Points, in no order, along strands that fork, close into loops and pass close to each other.
(in the rows, 128 means zero)
Two points are linked if the straight distance between their rows is under 134. Some points are linked to none.
keraz: [137 147 125  70 131  55 134 159 134 147  79 109 124 147 151 116 159 111
 151 102 130 114 122  62  81 103 125 120 138 153 146 149 113 111 134 140
  83 187 172 115 135  98 128 106 126 141 135 129 121 105]
Sot: [149 139 102 156 157 178 158 136 122 137 188 156 133 149 173 110 123 168
  94 134 105 161 114 175 130 122 180 136  84 110  85 128 138 131 112 130
 132  40 133 161 143 130 112 103 134  52 101 129 163  67]
zafov: [170 133 126 193 161 177 143 125 135 149 149  91 134 117 168 146 186  96
 121 137 134 159 119 117 151 112 207 156  93 131 123 132 153 159 147 147
  64  89 153 108 135 126 107 138 154  48  72  85 176  85]
Dofa: [146 152 116 110 102  78 148 132 119 118  95 104 116 139 131 136 123 129
 135 137 160 133 117 104 100 125 135 124 111 116 135 158 137 118 105 123
  91 160 141 109 130 122 112 132 111 124 118 122 122  87]
res: [112 131 122 119 116 155 116 132 106 122 184 169 121 120 142 124 107 136
 122 142 126 121 155 146 158 125 115 132 168 103 134  94  89 150 169 113
 200  80 118 153 149 118 130 162  90 120 144 129  60 182]
Rud: [187 195  89 152 128 132 153 164 106 126 107 163 127 136 161  91  92 177
 108 137 153 152 102 190  92 113 148 119  72 129 117 171 113 117 118 191
 131 109 162 143 152 163  92 119 125 127 122 108 152  70]
dos: [143 131 176 177 171 177 138 104 132 165 167  64 158  99 170 128 182  48
 136 135 105 160 145  99 179 125 178 145 125 145 144  88 135 146 143 134
  74  90 139  74 129 114 124 132 120  56  82 135 170 133]
sivun: [121 139 154 149 152 186 128  95 115 134 107  97 109 123 144 110 103 131
 131 146 116 112 121 132 103 119 142 121 142  96 132  94 114 137 131 112
 140  69 111 101 131 106 150 143 121 141  97 153 115 159]
pirur: [105 162 121 121 136 161 173 163 111 146 162 107 139  99 119 109 173 135
 113 114 155 121 158 134 172 119 129 109 157 121 179 100 115  98 164 166
 163 114 138 137 163 150  89  91 143 118 145 157  95 195]
Kuv: [148  69 182 112 196 181  90 134 153 118  71  85 112 109 147  76 126  58
 157  98  97  88 136 111 123 127 126 144 148 141 140  96 139 157 126 121
 106  83  99  66  92  72 168 179 145 135  68 146 115 136]
Rugib: [132 193 117 103 115 165 125 133 109 143 133 152 121 168 153 112  77 176
 127 166 107 116 108 162  51 105 131 138  81 109 116 154  99 107 110 143
 165 112 117 164 159 142 127 179 120 166  97 154 135  70]
Nuto: [107 141 128 139 111 114 129  74 107  93 151 109 107 143 109 167  93 137
 132 139 121 133 131 123 126 158 106 137 142  89 125 115 146 151 124 101
 146 129 102 131 129 117 130 140 118 132 122 152 125 158]
vik: [128 141  93  86 111  56 120 168 159 150  74 140 161 132 111 119 144 162
 120 101 171 129 151  87  91 102 102 128  82 179 124 165  99  77 113 166
  86 204 160 142  89 144  73 132 121 169 178  41 123 100]
votu: [111  93 123 123 103 181  91  90 128 145  74 126 104 116 143 112  86 128
 150 161 101  85  96 150  83 169 109 149 127 113 123 116 105 128 111  94
 165  88 102 114 119 108 178 159 128 189 108 164 127 145]
Tov: [133  71 185 138 181 133 105 115 149  95 139  74 133 123 120 140 188  37
 140 106  82 144 133  64 163 155 106 141 165 120 153 108 126 164 137 112
  84 164 123  86 102  96 168  96 149  70 136 154 174 148]
lisek: [138 146  89 239 131 138 124 109 116 110 171 155 171 108 130 130 161 148
  82 128 149 158 115 152 143  98 196 105 107 152 105 137 181 143 147 162
  96 115 151 144 161 143 116  69 154  89 142  58 160  98]
sis: [ 93 129  83 157 135 128 175 132 116 155 232 156 185 117 121 117 144 153
  76 124 120 157 157 159 193 119 176  97 101 147 129 115 165 141 148 157
 122  86 154 167 180 131 100  84 156  45 144  91 112 125]
nolo: [134 141 107  78  80 137 132 148 117 150 169 200 124 147 149 127  78 172
 102 136 151 138 154 159  94  96  81 147 118  97 108 141  77 116 125  94
 193 135 130 153 142 175 125 159 119 202 133 148  78 117]
Sil: [132 147 136 116 166 195 151 186  95 134 131 111 129 109 152  73 137 112
 120 121 121  96 159 168 179 115 141  96 147 156 172  97 114  98 192 172
 184  69 129 142 145 152 101 123 133 154  96 149  66 212]
vador: [111 119 122 122  77  81 132  90 152 109 119 153 110 114 101 169 148 127
 142 128 148 120 135  99 131 147  80 120 152 121 130 114 132 100 130 101
 137 196 108 119 105 127 117 156 105 155 166 160  91 142]
Gutu: [144 160 142  94 132 116 157 143 117 170  79  89 138 129 147 111 130 116
 148 117 144 113 117  99 112 109 162 115 131 111 175 140 108 115 146 136
 113 133 165 100 144 139 106 100 131 130 117 138 102 124]
dovot: [109 125 143 120 133 149 123 155 129 129  81 108 104  98 124 103 145 102
 144 123 148  82 147 135 190 114 126  98 178 150 172  94 135  96 184 146
 169 116 127 135 120 142 108 141 123 132 111 131  64 202]
sev: [152  96 183 130 190 198 109 153 138 152 100  67 142 100 147  97 153  52
 171 112  78 123 113 111 103 144 172 143 125 139 138  97 110 144  94 147
  86  62 114  45 120 106 169 149 142  96  66 178 180 108]
Sevi: [146 115 158  93 177 158 109 116 141 145  53  90 112 130 147  87 118 102
 156 115 101  95 115  82  84  99 159 137 109 111 133 120 107 144 114 116
 107 106 125  77 120 101 172 141 127 151  85 163 133 106]
Vil: [104 121 108 107  75  86 106 114 111  89 189 174 133 143  79 201  75 150
 114 129 131 158 154 158 132 147  77 149 123 129  95 126 146 144  88 112
 161 170  96 157 117 155 137 151 124 168 148 154 115 145]
nipa: [120 124 111 143 118  78 155 129 108  96 230 181 160 127  44 167  88 150
 102 118 121 164 158 167 167 133 117 105 139 114 131 119 131 153 112 117
 155 149 103 151 148 145 134 122 110 116 180 111 114 147]
bino: [119  88 116 142 167 159 148 107 104 110 236 154 156 132 124 165  87 149
  92 119  87 167 122 173 172 160 167 143 104 109  85 125 155 167 101 101
 135  79 113 163 137 140 132  92 114  44 120 120 188 119]
Famiz: [155 145 165 109 186 170 142 145 132 150  60  86 128 138 154  95 128 109
 156 134 107 100  95 102  79 103 185 149  84  96 140 151  84 134 110 132
  88  91 124  87 122 120 162 137 134 138  79 147 172  65]
Rup: [156 127 170 127 196 199 122 157 145 182 105  75 144 116 168 105 170  56
 168 134  72 135  99 101 109 126 189 150  99 140 136 114 103 139 103 156
  82  65 129  55 133 112 159 136 144  85  60 156 187  76]
fibun: [132 142 115  79  90  66 126 124 139 121  92 128 120 136 130 148 133 133
 135 133 155 136 124  88  93 129 108 127 111 136 119 152 131 100  94 120
 100 188 136 108 122 125 106 154 105 144 131 136 107  93]
Paf: [116 179 121  88  88  77 164 141 145 154 116 133 132 119 126 125 129 172
 114 101 169 121 137 132 109  98 119 126 108 130 142 151 114  90 122 148
 118 176 147 154 134 167  62 132 128 188 138 106  98 117]
zof: [107 122 148 161 149 128 138  82 116  83 146  96 105 129  96 165 111 114
 126 132 125 123 129 109 158 173 103 129 162  80 143 112 147 151 139  97
 132 141  96 120 120 106 129 121 122 106 135 145 128 173]
zalu: [139 152 160 153 169 229 134 137 128 197  83 110 111 106 186  73  66 130
 173 130  95  58 111 155  68  88 154 127  72 140 145 130 120 120 131 145
 143  79 128 129 135 106 145 166 140 163 108 156  80 156]
vub: [126 102 129  55 107  58  78 108 145  88  80 120 115 157 144 147 151 135
 157 126 110 137 133  45  85 162  80 150 138 151  97 153 157 124  94  96
  87 192 129 105 114  79 170 128 132 146 145 173 174 128]
tugul: [118  46 168 106 159 188  77 109 165 124  53 103 108 104 143  84 112  76
 160 120  92  74 112 116 114 148 115 163 142 141 123 115 140 160 117 100
 124  88 102  90  88  73 179 185 145 148  81 150 113 136]
nugaz: [169 142 152 133 188 187 140 162 142 170  87  97 135 130 176 104 173  91
 150 145  96 129  86 109  97 116 191 165  81 108 135 153  88 135 123 152
  83  77 136  84 126 133 145 124 149 103  75 129 191  46]
golit: [106 138 136 118 143 166 119 164 113 139 125 135  99 107 144  84 125 107
 124 144 126  93 153 166 178 116 129 105 170 156 158  95 118 114 182 146
 189  65 132 155 134 134 120 152 121 151 108 126  59 207]
Der: [132 159 136  99 124 167 122 109 124 167  65 131 113 142 159 110  96 143
 161 157 112  91 100 128  58 109 153 113  80 116 138 165  91 103 123 128
 144 139 133 110 140 148 141 164 116 188 106 172  98  98]
faso: [132 116 109  91  68 148 145 135 114 146 182 206 144 123 152 135  86 170
  97 134 147 127 164 148 138  97  87 152 133  87 117 115  77 132 145  84
 221 110 132 160 154 158 116 161  97 168 155 127  55 131]
nesu: [106 133  71 191 128 130 149 125 114 136 208 154 184 116 127 113 153 156
  73 119 133 160 130 161 168 103 192  94 102 157 128 120 167 136 157 170
 110  96 155 165 185 133 106  69 167  68 148  56 129 116]
zudo: [143 126 111 151  99  84 116 126 119  69 103 104 136 139 104 155 103 144
 119 136 158 142 107 138 130 157 121 137  89 134 102 166 165 137  88 119
  80 149 128 119 108 141 140 113 117 110 127  95 185  97]
munib: [116  86 155 114 141 122 115 168 132 121  72  93 118 104 111 108 163  84
 165 115 143  73 159 110 205 113 118  93 188 170 181  95 155  87 188 133
 156 135 120 124 108 119 115 135 124 110 118 130  70 185]
pedan: [138 187 130 110 120 140 140 115 109 141  97 122 110 153 151 116  94 159
 134 160 133 124 102 137  71 112 143 126  95 106 130 158 108 110 114 134
 135 125 134 126 148 146 114 162 111 164  94 148 122  81]
fifud: [138 136 112 101 140  78 154 187 132 160  95  93 131 161 133 111 197 100
 149  92 124 110 121  66  83 108 112 118 153 172 149 145 119 107 146 150
  72 194 188 116 135  84 122  69 166 136 148 106 155 113]
tep: [130 191 119  96 106 110 174 144 122 154 149 138 124 134 133 108 117 169
 110 104 157 136 130 161 113 102 144 119 125 102 147 146 112 114 135 152
 144 132 155 156 166 163  78 137 131 159 128 125 107 125]
tus: [133  73 160 161 183 137 119 102 137 123 169  66 141 122 112 162 200  23
 127 124  59 154 119  52 169 156 118 149 149 142 138 114 152 183 134 140
  61 163 139  86 126 112 156 123 155  45 116 124 186 127]
gano: [127 182 113  92 130 146 180 154 104 168 167 136 136 145 149  96 116 169
 110 103 140 137 135 166 116 109 157 113 130  98 151 139  95 121 149 156
 163  98 158 154 181 157  87 126 141 130 126 135 104 136]
bap: [137 163 103 100  82 122 129 140 103 102 167 167 133 168 123 138  69 174
 105 135 136 162 135 175  98 113 124 138  99 121  90 132 132 142  90 140
 163 109 114 159 145 147 129 167 108 136 109 136 132  83]
gosat: [122 169 131 103 156 188 171 180 102 140 147 117 139 105 143  88 153 138
 113 102 142 107 152 149 167  99 138 102 141 132 167 101  94 100 183 177
 182 101 139 145 157 169  95 105 130 147 122 155  65 213]
dit: [115 139 136 127 124 152 116  95 128 130  95 121  93 121 140 114 115 115
 139 148 128 113 123 127 126 130 128 108 160 105 147  96 121 125 148 117
 161 110 125 108 126 120 134 145 112 147 113 149  73 165]
bof: [ 98 143 137 158 129 132 143 154 117 129 166 120 126 103  98 119 160 128
 124 121 155 113 159 129 186 137 111 104 191 116 175  97 126 117 174 144
 165 117 119 151 146 137 100 118 130 106 162 155  91 205]
zolo: [101 138 131 153 128 120 123 142 113 113 192 152 113 114  97 135 129 137
 125 132 142 118 167 137 187 139 105 116 190 103 150 104 116 147 176 120
 180 121 110 163 149 123 119 151 110 108 165 142  77 196]
mel: [111 129 118 131  81  51 135  98 149 101 147 151 127 131  67 183 122 144
 122 129 147 144 139 121 127 141  76 108 119 151 126 125 149 104  90 110
 110 196 103 133 100 147 114 158 118 162 170 129 109 135]
nenev: [102 112 135 130 124 158  92  82  94 111 168 134 129 135 135 152  69 153
 130 148  82 124 123 141 110 166 105 170 154  94 102 100 115 171 135  90
 178  66  93 157 145 101 155 155 113 139 119 141 127 160]
kila: [155 136 125 152 140 170 149 125 126 102 155 134 122 150 147 126 112 165
 108 135 105 151 101 185 117 146 161 158  93  98  92 147 135 138  98 126
 113  42 124 152 128 134 122 119 145  92 101 133 211  77]
kos: [143 129 130 151 126 124 129 115 104  87 169 134 124 162 117 151  75 160
 113 121 115 153 108 187 134 163 146 154 101 109  86 147 151 158  93 114
 128  76 118 158 124 141 137 110 133 104 109 124 218 100]
Kefu: [ 79  94 178 146 149 164  63  79 114 125 144 130 106 116 142 151  77 120
 133 142  78 100 104 157 138 193 104 171 177 110 101 100 115 180 129  76
 159  62  79 159 123  87 172 157 118 152 111 121 143 180]
mor: [116 108 115 161 143  85 156 107 103  84 214 148 142 119  40 177  98 134
  92 142 104 164 118 151 167 167 104  97 150 117 136 124 163 152  91 110
 132 156 104 140 143 141 145  88 128 114 162 109 154 152]
pora: [111 124 120 155 102  41 126  98 128  88 161 143 149 136  31 187 112 138
 101 137 135 160 108 137 146 142  81  89 129 166 122 128 142 115  85 121
  89 186 101 134 103 156 135 126 116 149 178  82 135 135]
loti: [129 135  89 235 109 124 102 106 120 117 154 161 185 120 103 137 165 139
  90 151 141 164 106 147 129 110 157  98 128 161 103 147 179 125 143 159
  89 137 142 128 143 166 110  63 132 119 175  48 150  95]
Rini: [100 139 115 124  87  68  99 114  97  79 171 155 143 157  68 185  56 153
 106 139 140 164 116 170 145 145 110 135 110 149  97 132 158 152  74 134
 134 165 101 159 132 154 150 127 117 138 143 120 164 132]
rabes: [159  86 188 126 198 177 104 142 144 132  88  79 123 113 151  82 144  50
 152  96 106 117 148 105 126 123 145 127 143 124 151  90 114 145 122 128
 105  88 114  52 101  94 159 137 140 116  78 158 135 135]
fusan: [115  78 127  71 111 122 135 151 181 146  46 145  94  95 123 109 162 127
 165  98 155  74 137 116 170 113  97 118 175 163 138 129 105  72 177 117
 186 176 133 152  83 148 120 127 108 175 154 133  60 174]
Rupur: [125  81  90 175 131  90 127 160 131 155 111 127 175 146  88 128 212  97
 116 124 105 134 137  82 115 119 133 106 145 166 108 140 183 133 141 150
  62 158 167 113 111 122 107  75 161 117 166  43 147  69]
fise: [108 152 114  71  93  68 153 142 162 160  93 135 151 118 108 133 143 184
 110 100 176 109 157  92 110 102  90 124  80 161 134 158 113  65 124 145
 112 199 135 158  98 155  51 116 121 200 167  80 100 111]
buba: [123 120 110 174 116  71 149 112 116  94 185 136 145 133  50 169 120 135
  99 146 121 160 109 162 151 160 109  88 133 138 131 149 159 133  97 117
 103 165 115 125 127 155 138  89 128 126 167  88 148 132]
Gutel: [128 185 126  96 153 185 182 159  98 184 150 120 156 160 165  76 115 178
 116 108 125 123 120 169 103 104 174 106 105 108 160 142  81 116 162 170
 163  78 159 152 176 160  93 120 149 127 118 155 104 138]
vurul: [123 102  98 102  82 147  92  96 120 129  71 136 100 132 138 125  88 124
 148 160 116 107 102 162  86 176  87 141 137 111 125 124  80 111 117  88
 175 117  97 116 111 119 182 170 123 201 115 169 117 159]
dop: [130 134 121 181 108  92  75 115 104  68 116 142 143 138 102 169  68 145
 107 141 167 141  83 158 159 173 121 148 101 144  88 158 158 151  85 127
  90 151 125 138 112 162 161  97 125 111 139  86 231 108]
Mib: [127  78 170  92 163 107  74 100 163  75  75 100 100 140 129 121 164  77
 161 102  93 122 138  66 138 129 113 137 170 131 132  97 148 153 145 101
 100 165 112 106  92  54 192 111 142 124 125 162 138 161]
fakug: [146 134 103 209 129 151 145 113 127 121 166 139 135 113 152 136 156 143
  94 139 142 163 115 158 145 111 186 122  92 142 100 151 178 148 128 144
 103 110 153 139 141 135 115  78 152  77 118  79 163  87]
Fev: [125  81 184 128 171 124 100 103 144  83  98  84 122 126 119 132 150  67
 144 108 111 112 138  73 165 142 120 130 168 106 152 101 130 151 147  97
 104 146 102  83  95  82 166 113 128  89 128 152 131 162]
goko: [155 127 117 170 120 140 161 127 125 119 136 104 114 127 142 136 149 131
 114 148 147 156 114 152 127 137 163 138  95 112 115 169 161 140 106 121
 100 110 140 116 121 138 116  92 134  89 110 106 171  81]
Zevav: [164 118 118 147 143 136 145 152 139 134 108  98 122 129 159 127 180  88
 128 137 135 143 117 103 117 125 167 165 100 108 116 169 148 151 121 130
  84 127 152 100 118 134 126 101 137  88 101 100 178  58]
zesom: [138 105 171 172 179 161 122 100 127 140 171  55 154 113 143 149 184  24
 143 134  78 156 132  75 177 150 159 152 133 144 147  98 144 166 143 142
  64 120 127  72 124 106 141 131 128  40  90 133 183 136]
ribi: [110  87 141 120 108  90 108  88 154  91  99 139 111 121  93 163 154 109
 157 131 124 107 122  73 156 160  86 116 183 131 139 114 138 117 154  97
 132 198  96 121  99  94 145 145 101 120 170 159  87 150]
dofu: [135 119 114  49 100  63  97 128 144 107  83 132 118 151 145 150 152 136
 148 129 131 138 131  57  81 144  90 132 123 150  99 156 137 102  88 109
  97 200 131  98 114  97 146 141 114 140 140 156 136 108]
Kige: [142 148  81 124 103  63 126 175 144 137  77 134 161 114 111 117 133 152
 117 107 179 136 136 133  99 105 125 122  90 164 128 164 111  79 112 171
  83 187 158 134 108 161  76 121 117 151 172  40 132 101]
meko: [126 149 107  84  72  91 123 140 140 129 116 164 107 144 128 166 102 165
 114 124 185 149 143 144  93 128  67 134 111 124  90 153 112  79  81 100
 144 180 112 124 105 171 112 161 133 200 136 155 104 127]
ropa: [115 146 107 114  77  93 133 117 123 106 195 173 117 136  97 166  99 151
 116 123 142 155 163 151 122 120  91 138 131 106 106 117 133 138 113 110
 166 157 111 150 133 147 122 154 116 162 146 145  92 138]
vot: [119  65 133  53 125 105 125 154 177 144  53 147 114  92 103 105 197 127
 181  91 140  82 149  80 155  96  95 111 180 186 152 113 117  80 180 147
 160 201 127 156  92 111 130 119 117 160 161 140  84 165]
Mimag: [126 124 126  61 118  61 130 134 152 148  87 141 126 118 125 128 176 117
 159  98 136 108 141  48 101 104 109 113 159 164 155 120 113  96 143 141
  98 201 157 129 121  96 123 122 119 149 165 145 111 132]
Zom: [122 160 102 132  78  85 112 137 107  79 169 158 140 162  95 148  71 166
 102 134 153 170 118 188 129 125 123 125  95 141  93 136 142 144  83 146
 132 146 104 148 136 149 144 128 113 122 137 109 148 112]
Moze: [126 149 121 135 125 131 152 105 103 110 182 116 113 153 120 142  95 154
 121 136 125 148 137 147 117 141 128 129 136  84 122 122 136 154 123 108
 149  96 116 129 147 116 129 132 120 112 120 149 129 146]
zete: [ 72  94 182 145 164 164  76  76 122 101 129 104  98 118 129 158 100  91
 128 140  93  87 114 144 174 185 108 149 181 122 117 103 134 168 139  81
 154  75  73 139 105  90 164 145 112 143  97 117 125 202]
Vut: [133  94 104 137 126  80 152 171 144 160 117 103 153 142 103 125 199  93
 129 119 120 118 137  68 107 124 111 117 150 156 138 148 153 124 135 132
  67 171 175 111 124 107 116  75 164 111 168  83 148  85]
kolok: [104 134 111 153 132 134 177 132 117 159 232 146 157 123 124 125 141 144
  94 134 120 160 166 154 178 142 155 109 118 123 130 118 163 144 131 143
 141  93 156 149 168 127 100  88 151  61 157 128 117 140]
Zuzef: [110 133 137 134 134 201 116  95 123 149  96 116 105 117 152 104  86 142
 140 159  95  90 102 140  72 121 138 135 117 107 129 105 112 132 113 109
 156  75 102 123 140 108 167 162 125 169  96 153 122 143]
Vapa: [ 84 102 165 146 149 145  95  75 128  83 111  98  97 128 114 156 117  94
 138 141 118  93 120 116 179 169 106 129 176 109 134 107 141 148 157  87
 149 124  77 120 102  95 154 132 108 122 116 135 108 189]
tagu: [150 136 156 189 162 173 158 109 133 172 179  75 146 112 170 139 180  84
 114 138 127 161 137 114 181 115 183 142 114 134 140 109 147 150 147 133
  61  90 153 105 142 120 106 134 147  52  83 110 173 125]
lenes: [149 138 122 134 106 103 147 119 117  93 111  86 116 142 129 139 116 137
 124 141 152 138 114 129 115 139 138 137 101 102 121 163 152 138  96 112
  93 125 128 113 119 127 122 124 123 112 107 122 163  89]
Nir: [165 125 111 186 162 154 128 152 140 148 126 103 131 125 166 136 198  70
 129 122 129 148 121  87 131 104 190 163 101 126 114 138 161 168 151 153
  68 124 159 103 135 128 119 126 160  64  81  74 179  70]
sitef: [150 168  97  92 110 159 143 153 100 134 165 177 154 172 145 110  57 181
 102 140 115 135 127 169  73  91 142 139  85 109 108 138 100 120 108 132
 179  91 119 176 159 150 123 192  98 127 114 133 119  59]
soneg: [120 140 125 158 129 124 175 128 114 138 206 133 125 130 106 135 126 139
 114 133 134 152 156 151 151 151 128 106 145  96 143 127 146 143 126 129
 144 113 139 135 153 125 109  99 141  87 158 143 117 156]
Zagig: [120 119 140 135 151 154 128  93  93 101 195 118 138 146 119 156  61 156
 115 123  90 135 136 148 123 161 121 166 144  81  98 113 127 172 121  89
 160  61 104 152 143 108 139 142 115 106 120 141 161 154]
mut: [120  55 162 105 149 100 109 183 135 123  85  98 135 111  90  99 195  99
 174 102 134  84 157  84 198 112  98  77 207 182 187  88 157  94 185 135
 130 159 118 136 107  93 131 118 129  96 138 133  93 176]
Lobi: [186 201  95 148 121 108 132 170 120 123  65 156 135 119 153 109  88 171
 126 134 176 153 100 164  89 104 128 130  51 138 115 174 106 114 110 199
 108 144 177 126 136 176  86 134 119 142 129  94 139  76]
bog: [124  84 137  70 121  72 113 129 170 134  78 164 110 109 107 119 200 116
 173 108 135 110 144  52 130 114  91 104 195 178 155 104 123  96 161 139
 124 205 135 138  97  76 149 124 119 147 182 155 106 151]
lero: [112 158 112 108  73  71 106 142 159 125 124 166 120 140 105 158 105 169
 108 127 189 165 140 148 111 107  90 125  86 155  92 142 126  83  59 128
 128 192 113 138  97 164 101 143 130 177 155 105 111 109]
kero: [122 102 170 169 153 127 144 109 130 107 131  85 126 116 107 145 150  84
 131 131 137 123 141  81 175 155 111 111 170  99 162 113 136 141 147  99
 113 148 112 100 104 107 134  98 129  84 149 149 120 160]
Ponur: [142 135 135 125 137 210 119 117 139 188  56 124 103 114 168  90  73 126
 186 146  93  59 102 150  51 106 149 125  61 129 143 157 106 114 123 133
 151 112 123 113 126 121 154 161 129 185 118 171  82 128]
tas: [ 94 150 115 118  96 107 142 134 148 139 148 152 107  92  99 121 154 165
 125 110 161  98 158 119 159 105  95 129 171 108 145  95 120 112 164 124
 176 155 119 172 139 160  95 131 124 169 163 133  80 176]
suli: [119  58 134 112 131 199  93 109 158 147  40 112  96  98 151  84  86 103
 166 139  97  60  92 136  86 163 110 160 121 132 128 136 122 133 102  93
 143  93 105 105  95  83 183 171 138 174 102 156 119 134]
fur: [121  95 122  99  83 171 120 140 118 143 170 200 134 113 163 119 101 148
 107 158 130 115 146 161 166 110  98 139 139  99 131 103  53 134 157  91
 236  77 115 166 137 136 131 172  80 145 163 115  48 164]
Pove: [159 150  93 185 148 165 156 129 123 136 172 163 123 124 183 109 133 163
  88 131 129 162 120 170 134 111 188 128  80 135  92 134 150 136 126 154
 128  69 157 157 151 133 105  85 148  65 102 102 158  67]
sisap: [137 141 135 161 116  93  87 116 100  77 142 153 127 157 114 169  46 152
 114 136 146 147  93 180 155 168 137 155 104 128  80 146 151 163  84 121
 118 113 120 157 118 151 158 108 123 113 121 105 241 100]
nok: [116 168 101 150  79  66 108 143 137  98 150 160 140 146  86 146 102 167
  95 134 179 172 127 175 127 103 113 113  98 157 107 132 125 109  80 151
 108 172 114 141 116 166 125 127 119 144 168  78 137 117]
nul: [121 103  94 193 106  93 127 128 128 140 130 139 183 120  75 146 189 120
 102 148 127 148 124 124 132 131 143  92 140 168 121 149 177 115 137 149
  77 139 156 120 111 159 100  70 140 119 180  36 131  90]
sape: [170 175  81 133 118  79 122 184 130 134  54 142 156 112 137 112 116 156
 134 106 180 142 119 144  81 103 129 135  64 153 116 182 105  97 120 193
  89 167 178 125 127 178  69 119 120 149 150  64 128  91]
dudug: [110  73 168 116 116 115  65  44 140 107  67 121 120 131 135 149  87 106
 161 132 105 103 109  97 113 193 114 170 157 110  95 131 121 151 117  63
 137 125 109  99 107 102 161 157 126 165 116 169 159 126]
gifer: [123  66 150  95 126  81  98 109 169 101  89 154 105 127  92 143 190 111
 175 127 119 115 133  59 149 140  80 102 207 165 143 112 143 116 170 112
 121 206 106 132  91  59 170 129 111 123 179 161  97 153]
Solun: [ 85 113 128 116  96 114 129 128 164 140  97 142  97  86 105 124 169 138
 148 116 164  82 140 116 174 114  94 113 183 137 148  96 116  90 171 120
 178 170 118 162 115 154 108 134 114 162 156 137  71 178]
zum: [131 156 106  83  83 120 121 148 123 140 142 178 109 155 139 137  87 175
 107 138 170 151 142 163  85 108  76 135 106 112  90 154  98  98  92 109
 166 158 122 147 129 177 119 162 131 207 121 156  99 110]
Lelu: [116 134 112 107  84 140 113  92 127 125 107 149  92 127 138 142 115 127
 140 151 130 125 118 142 101 147  95 128 149 101 120 114  99 113 132 100
 172 141 114 115 122 139 144 157 113 180 119 168  86 149]
Pigi: [141 176 123 134 170 188 180 153 105 197 154 126 154 156 193  76 123 174
 108 137 114 137 111 171 111 115 185 122  94 116 136 151 101 111 147 161
 146  66 159 154 169 143  85 100 157  94 108 146 137  88]
taz: [133  95 152  65 138  87  74  89 161  89  55 111  87 146 152 122 169 101
 160 111  88 129 127  56  92 139 110 145 155 146 108 119 148 139 118 100
  96 174 129 103 109  62 190 111 143 164 123 181 170 148]
fik: [119 146 109 117  84  90 156 136 127 118 214 180 140 128  88 141  99 163
 107 109 148 145 179 155 149 102 117 125 136  97 125 114 129 146 127 116
 166 137 125 159 152 147 108 150 112 139 167 122  92 140]
gakom: [149 116 166 122 170 140 122 158 150 167 111  72 120 136 168 103 192  45
 148 103 105 136 133  72 125 106 148 133 132 125 143 119 113 142 127 123
  94 136 168  70 122 107 150  80 156  92  96 137 170 111]
radof: [169 182 111 149 157 168 172 153 112 164 131 139 130 152 182  82 111 175
 115 145 123 145 100 179  93 114 170 121  86 108 131 168 109 118 132 165
 140  80 155 153 156 143  89 106 150 109 110 132 152  62]

How many points has the smallest loop of links through each point below? Write - if it is on no loop.
lenes: 10
lisek: 19
sape: 12
Kefu: 8
Dofa: 17
dit: 6
Mimag: -

Name the points in between on the shortest way along the links from the first point to the second, in order.
nugaz; sivun: Rup, sev, rabes, Kuv, tugul, suli, votu, Zuzef
res; bap: fur, faso, nolo, zum, meko, lero, nok, Zom
vub; vot: dofu, fibun, Dofa, lenes, goko, fakug, lisek, loti, nul, Rupur, Vut, fifud, keraz, Mimag, bog
Zom; Ponur: bap, sitef, Rugib, pedan, Der
Rugib; Mimag: sitef, bap, Zom, Rini, Vil, ropa, fik, nipa, mor, buba, pora, mel, vador, ribi, gifer, bog
zudo; kolok: lenes, goko, fakug, lisek, nesu, sis
